A landscape with many valleys, sampled at points; each row gives a point and its height.
From any point a ball rolls to the lowest of the 3 points nearest to it. It stops when none of these is lower. Distance is the straight distance between rows; heights are no part of it.
Q598: [ 10  35 -11  -2  28  -6 -33 -42  13 -14  23 -20  18   9 -32  35   2   8
 -31  21]  (h 693)
Q968: [ 21  -1   8   5  21 -11 -30   0  29 -26  28  13   5  -5 -15  13 -20  36
   2   6]  (h 509)
Q570: [-39 -43   4  -3 -15  26   2  26  42  11 -25  11  18 -19  34  12  56 -62
  13 -24]  (h 364)
Q204: [ 19  24 -31  17  13   4 -46  41  13  -4  24   4   1 -33  15   3 -42  36
  28 -11]  (h 504)
Q747: [ -8  11   3  -6  18  -8   7 -49  -1  -6   7  -3  15  31 -36  15   7  -4
 -33  -8]  (h 519)
Q771: [ -5 -16  23  -5   3  -8  10 -36  -4  -3 -11  11   3  34 -20   2  10  -2
 -20   6]  (h 374)
Q706: [  6  -4 -18   5   5  -7  11  16   0   4   2   5 -23  -7  18 -18  -6   4
  20 -12]  (h 420)
Q596: [-26  10  -5  13   1 -15   8 -32  39   9 -11  23  35   7 -52   0  26  -3
 -26 -37]  (h 260)
Q368: [-11   2 -45  12   3  15 -33  33  22  -5  24  11  -1 -29  23  12  -9  21
  52 -17]  (h 108)
Q354: [ -8 -15   2   9 -20  -6  21  30 -10  34 -21 -18   0  -9  35 -24  17 -39
   4   6]  (h 476)
Q943: [-24  -6  -1  33  -8  -4   7 -39  24   9 -19  34  24  -7 -37  17  17   4
   9 -35]  (h 115)
Q308: [-23 -24   5   8 -25   5  28  15   6  29 -37 -22   3  -4  30 -17  35 -53
  -1  11]  (h 511)
Q317: [ -8 -18  -9   9  -2 -10  12  17   1   9  -1   9 -24 -23   9 -16   6  -9
  13 -14]  (h 403)
Q217: [-23   5   2   3 -41  20  30  28 -33  28 -32 -30  17   0  36 -13  -1 -45
  11  10]  (h 439)
Q533: [ 15  28 -31   6  20   3 -23  20  -5  -6  28   2  -6 -20  11 -10 -36  23
  28 -16]  (h 399)
Q228: [ 13  21  -6 -16 -12  26  -1  17 -69   1 -18 -19 -18  -9  40  -8 -46  18
  19  22]  (h 289)
Q243: [-15 -12   3  11   3  -7  13 -39   5   1 -16  28  21  13 -26  12  12   3
 -11 -18]  (h 257)
Q109: [-27  -6 -28  -2 -12  17  -3  33   8   8   1  -7  -4 -25  25  10  16 -11
  36 -22]  (h 167)
Q927: [-11  15 -38   6  -3  14 -12  37   2  -5   8   9  -5 -29  18  -1 -15  11
  50 -23]  (h 114)
Q547: [-25 -48  13   3 -28   3  17   9  19  19 -34  -4  -4 -14  26  -7  44 -51
  -5  11]  (h 566)
Q871: [  8 -22  13   1   3  -9  14   1   0  -2  -7  14 -19   3  -5 -13   2  -4
  -7   1]  (h 319)
Q52: [ 30  25 -20 -13  -1  12   0  17 -39   3  -4  -4 -11  -3  30 -16 -37   7
  18   0]  (h 404)
Q573: [ 17   7  14 -18  22  -4  -8 -15  -5 -26  32  -4  -3  25 -26   6  -6  18
 -12  18]  (h 572)
Q291: [ 10  30 -15  -2   0  18   1  22 -30  -8  13  -2  -7 -14  19  -8 -37  16
  32 -14]  (h 334)
Q220: [ -1   0   6  18  15  -5 -20 -26  23 -17  18  20  16   6 -25  21  -5  34
   1  -4]  (h 369)
Q855: [  7  43 -13 -13   8  21 -11  12 -36  -6  11  -7  -8  -5  27   3 -53  31
  34  -3]  (h 362)
Q734: [-21 -31  20   7 -26  -6  32  18  -1  41 -38 -24   7  -1  22 -30  25 -65
 -20  23]  (h 472)
Q580: [-49 -47   2  15 -40   1  10 -17  27  12 -33  32  -9 -29 -19  16  44 -18
   0 -14]  (h 107)
Q479: [-22  -9 -24  -1 -17  22   4  45   4  10 -17 -10   3 -19  22  12  22 -27
  34 -15]  (h 207)
Q26: [-13  12   3  -7 -36  27   5  19 -53  11 -25 -26  -4 -20  34  -5 -17  -1
  21  18]  (h 345)
Q876: [  9  39 -21   0  19 -12 -59 -19  43 -18  10 -11  37  -8 -45  32  10  16
 -38  -8]  (h 568)
Q792: [ 19  41 -33  -3  29  -8 -69 -15  31 -23  11 -21  26  -9 -29  55   3  26
 -30   7]  (h 545)
Q801: [-36 -44  -9  17 -18   4   3  -9  34  -3  -8  28 -22 -41  -2  15  27   3
  16 -21]  (h 157)
Q229: [ 32  26  11 -31  15   0   2  10 -12 -17  46 -21  -8  21  -6 -13 -21  21
 -19  23]  (h 781)
Q417: [ 28   8   4  -2  17  -9  -4  21   7  -9  23   9 -13 -16   5 -16 -27  18
   3  -4]  (h 384)
Q111: [ 25  10   3  -6  31  -8 -21  13  12 -19  47   0 -11  -8  -3  -9 -29  36
  -2  11]  (h 622)
Q642: [-37  -4  -2   0 -37  25  17  34 -15  25 -24 -20  23  -6  37  -4  21 -41
  29  -2]  (h 503)
Q680: [ 30  46 -15 -18  27   5 -18  22  -7 -10  35  -7   1 -13  11  -6 -40  31
   8  -7]  (h 575)
Q665: [ -6 -14  -7  16   7 -13  -7  13  17 -10  17  18 -21 -22   1  -7  -9  18
  10  -7]  (h 147)
Q24: [  2 -29  29  -3 -20 -12  29 -37 -24  18 -25  13  11  38 -13  -8  19 -13
 -34  21]  (h 315)
Q879: [ 15  16  -2   2  29 -10 -58 -18  40 -31  20   7  23   0 -19  42  -3  36
 -12   8]  (h 497)
Q315: [ 11   3   3  24  23   2 -43  -8  34 -18  20  17  14 -12 -14  21 -17  37
   6   4]  (h 445)
Q556: [ 16  19   1 -16  16  -3  -4 -30  -1 -14  25 -22  -7  37 -32  17   1   5
 -21  19]  (h 532)
Q422: [ 20  45   3 -20  10  21   5   3 -57  -5  -3 -22  -4  -3  24  -7 -47  30
  13   5]  (h 278)
Q492: [  6  22   0  -9  23   3 -10 -31   0 -20  24 -11   3  27 -33  16  -4  10
 -17   8]  (h 567)
Q891: [ 42  39  -3 -24  21  10   4  14 -20 -12  38 -11 -13   9   4 -18 -26  21
 -16   1]  (h 726)
Q695: [  0  10  -2 -19  12  -6   4 -43 -15 -13  -5 -16   6  40 -33  10  10  -9
 -37  17]  (h 498)
Q345: [  7  -5  26 -13   4  -4  23 -32 -19  -2  -1  -4   1  49  -8   1  10  -5
 -28  25]  (h 405)
Q717: [-37 -19   8  -4 -35  34  12  37  14  27 -29  -5  20  -2  48   5  38 -57
  22  -7]  (h 606)
Q514: [ -9  24 -14   0  15 -10  -8 -47  21  -9  10  -4  28   7 -39  13   4   8
 -28 -16]  (h 526)
Q454: [-15   9  -3  24  15  -4 -19 -39  26  -4  -1  24  39  -1 -35  24   7  19
 -23 -40]  (h 379)
Q688: [ 34  36  -6 -36   0   0 -10  -6 -17 -17  63 -43 -21  34 -27  16 -11   4
 -22  46]  (h 831)
Q241: [-23 -10 -14  -7 -13  25  12  33  18  12 -22   2   5 -13  28   8  30 -34
  38 -20]  (h 228)
Q171: [ 26   5  11 -19  10  -6  21   9 -18  -1  11  -2 -19  14  11 -32 -10   6
  -9   8]  (h 363)
Q636: [-12 -33  25  12 -17 -10  22 -30  -8   2 -33  19   9  15 -20  -1  22 -13
 -14   0]  (h 280)
Q709: [ 34  26   3 -11  22  -2 -32   2  14 -28  53 -18   0  16 -15  17 -16  28
 -16  29]  (h 780)
Q77: [-25 -22 -32   2  -5  22  -7  27  35   1  -3  15  -6 -26  31  18  27 -21
  40 -32]  (h 137)
Q423: [ -9 -21  28  10 -17  -9  25 -49 -17  25 -43   4  32  40 -17  -7  32 -24
 -46   7]  (h 330)
Q452: [ -5  -8  12   4 -27  -9  33  15 -23  41 -34 -20   6  -1  32 -34  -2 -35
 -13  20]  (h 428)
Q847: [-14 -21   1  20   6 -11 -27  -4  30 -18  16  30  -7 -26 -12  21  -2  29
  11  -6]  (h 215)
Q950: [ -3 -14 -38  12   8  -5 -23  28  25  -3  15  11 -11 -39   9   6  -9   4
  32 -18]  (h 73)
Q599: [-14 -41  31  10 -23 -23  17  -8  -5  18 -30   9  -8  12   0 -15  25 -30
 -21  17]  (h 316)
Q269: [ 12  -6   9  -2  11 -17   9  -3  -2   0  11   6 -14   8  -5 -16  -6  14
  -1   7]  (h 373)
Q859: [ 25  38 -17 -17  13  -9 -33 -22   2 -30  47 -33   7  28 -28  40 -20  19
 -20  42]  (h 870)
Q611: [-25 -49  -9   9 -11  -3  12   7  16   2 -18  12 -25 -31  13   4  44 -29
  15 -19]  (h 199)
Q12: [ 41  42  -2 -34  13   7  13   7 -45  -4  25 -20  -9  12  21 -27 -35  14
 -15   7]  (h 760)
Q405: [ 11 -22  22   7 -10 -20  25   4 -11  11 -16  -6 -16  -2   6 -23   6 -19
 -17  11]  (h 252)
Q799: [ 18  -1 -18   7  19  -4 -15  18  11  -2  31   8 -14 -17   1  -8 -25  22
  26 -11]  (h 262)
Q815: [-38 -47   5  -1 -17   8  12   1  45   3 -25  23 -13 -38  24  24  57 -32
  13 -23]  (h 267)
Q788: [  8   7   9   1 -22  -2  25  12 -37  25 -28 -20   0   4  21 -40  -2 -23
  -3   5]  (h 412)
Q130: [ -9  20 -25  -1 -21  17   7  27 -35   0 -13  -9 -13 -12  20  -1 -15   6
  36  -7]  (h 255)
Q143: [ 24  17 -13  11  25 -15 -59  40  32 -28  28  10 -11 -30   4   6 -29  37
  19  -6]  (h 585)
Q683: [-47  -3  25 -13 -40  41  33  23  -6  24 -24 -34  30   8  42  -5  23 -54
  13   8]  (h 570)
Q520: [  1  -5 -10   4 -12   1  23  28 -20  24 -31 -13  -9   0  22 -16  11 -26
  13   6]  (h 444)
Q715: [ -3  -9  12  -3  15  -3  -6 -30  12 -17  17  15   1  13 -21  15   4  26
  -5   3]  (h 469)
Q930: [ 11  39 -29   8   7  24 -27  27 -14  -9  17  -2  -3 -28  22   4 -46  27
  41 -13]  (h 429)
Q909: [ 12   4  17 -12  13   0   7 -28 -10 -16  14  -2   3  44 -28  11   6   4
 -16  14]  (h 449)
Q436: [ 24  -5  22 -20   3  -8  19  -4 -33   5   5  -9  -8  34   1 -23  -5  -6
 -26  23]  (h 245)
Q86: [-11  19   1   2  25 -10 -11 -29  35  -9   6  10  34   8 -43  10  15   7
 -31 -21]  (h 422)
Q690: [-24 -24   3  16 -24 -19  30 -43  14  30 -55  37  38   5 -42   3  34 -16
 -18 -32]  (h 100)
Q131: [  3 -15  14  12   9  -1   4  -8   9  -8   5  17 -16   2 -17   6  -5  16
   1  -3]  (h 339)
Q224: [-16 -29 -29  10   2   2  -1  19  34  -7   4  15 -17 -35  12   7  11 -12
  29 -14]  (h 105)
Q280: [-27 -46  16  18 -22 -12   7 -21  11  12 -24  24 -16 -10 -10   8  28  -6
   4  -4]  (h 193)
Q60: [  4 -30  34  13 -16 -17  34  -6 -16  19 -20  -3  -4  17   2 -36  28 -23
 -21  34]  (h 285)
Q69: [ 29  23   2  -9   0  -2  18  16 -39  18 -16 -11  -8   6  14 -37 -17  -4
  -6   4]  (h 388)
Q805: [ 20  37   1 -23   4  29  -2   3 -72 -13  -2 -17 -22  -7  29   6 -61  32
  32  17]  (h 222)
Q463: [  6  -2  -6  21  27 -18 -51  23  38 -21  24  11  -5 -36   5   8 -16  27
  21  -2]  (h 577)
Q624: [ 20  18 -23  19  36  -4 -58  44  32 -16  28   9  -6 -35  15  10 -38  34
  30 -20]  (h 547)
Q445: [ 22  10  -4 -13  13  -2  10  12 -21  -5  20  -3 -19   3   6 -27 -27  12
  -3   0]  (h 456)
Q165: [-15 -40  44   9 -30 -14  36 -19 -10  25 -36  -3   3  11   7 -21  25 -37
 -19  27]  (h 311)
Q456: [-20 -37 -23   9  -8   6   8  23  27   6 -12  10 -21 -30  16   6  23 -24
  18 -27]  (h 138)
Q999: [-19 -19   9   6 -31   5  33  24 -16  34 -30 -33   7  -1  30 -37  14 -53
  -5  21]  (h 447)
Q159: [ 23  11   3  12  33  -7 -54  20  40 -40  29   7   5 -10  -5  24 -21  54
   5   4]  (h 506)
Q731: [ -2 -18  -2  -4  -7 -12  13  15  -8  10  -7   6 -21 -16  10 -13   8  -8
  10   1]  (h 381)
Q865: [ 15  25  11  -9  16  -7 -38 -16  21 -37  42  -4   8  10 -29  31 -16  29
 -14  19]  (h 638)
Q155: [ 14  27  -7 -11 -14  13  11   7 -53  14 -20 -10   1  -5  31 -21 -29   3
   9   8]  (h 349)
Q48: [ -7   8  -1  -1 -32  28  21  23 -48  24 -37 -26   8  -6  37 -16  -6 -24
   8  10]  (h 406)
Q686: [ 33  22   6 -14  27   2  -6  18   6 -20  40  -7 -14   7   0  -9 -18  23
  -5  -2]  (h 602)
Q562: [-16 -23   6  22   5  -5  -7 -19  26  -7   0  31   1  -5 -19  18   5  17
   5 -10]  (h 264)
Q825: [-38 -23  -7  30 -27 -12  12 -33  34  16 -47  45  17  -8 -30  17  32 -16
   3 -44]  (h 34)
Q196: [-12  -9  23   8  -3  -3  19 -45 -14   9 -30  10  20  46 -25  -8  11 -11
 -27  -3]  (h 335)
Q531: [ 12  27   4 -25  21   4   0 -35 -16  -6  22 -33 -14  50 -35  21  -4  -4
 -28  26]  (h 586)
Q142: [-20   5  13  -7  13  -3   6 -35   7 -13   4   9   5  23 -33  15   2  12
  -6 -14]  (h 419)
Q344: [ 19 -14  23  -5   5 -17  20   6 -16   0   8   1 -10  24  -5 -19  -2   0
 -13  11]  (h 287)
Q627: [ 20  -4  17  -3 -14 -12  27   9 -21  16 -11  -5  -7  15   4 -39   1  -9
 -27  15]  (h 220)
Q222: [-14 -17   8   8  -3 -17  29 -50  12  14 -28  19  33  18 -32  -3  25 -15
 -26 -28]  (h 179)
Q587: [  2 -25  21   2 -11 -13  20 -17  -8   2 -23  20 -20  12 -11  -9  12   0
 -14   3]  (h 333)
Q992: [ 27  23  17 -43   4  -2   6  -5 -29 -12  31 -24 -20  37 -18  -7  -5  12
 -27  26]  (h 811)

For each start below, name the point where the ball stops.
Q747 => Q825
Q109 => Q950
Q570 => Q950
Q204 => Q665
Q445 => Q627
Q717 => Q950
Q547 => Q950
Q771 => Q636
Q111 => Q665
Q686 => Q665
Q680 => Q665
Q999 => Q805
Q269 => Q627
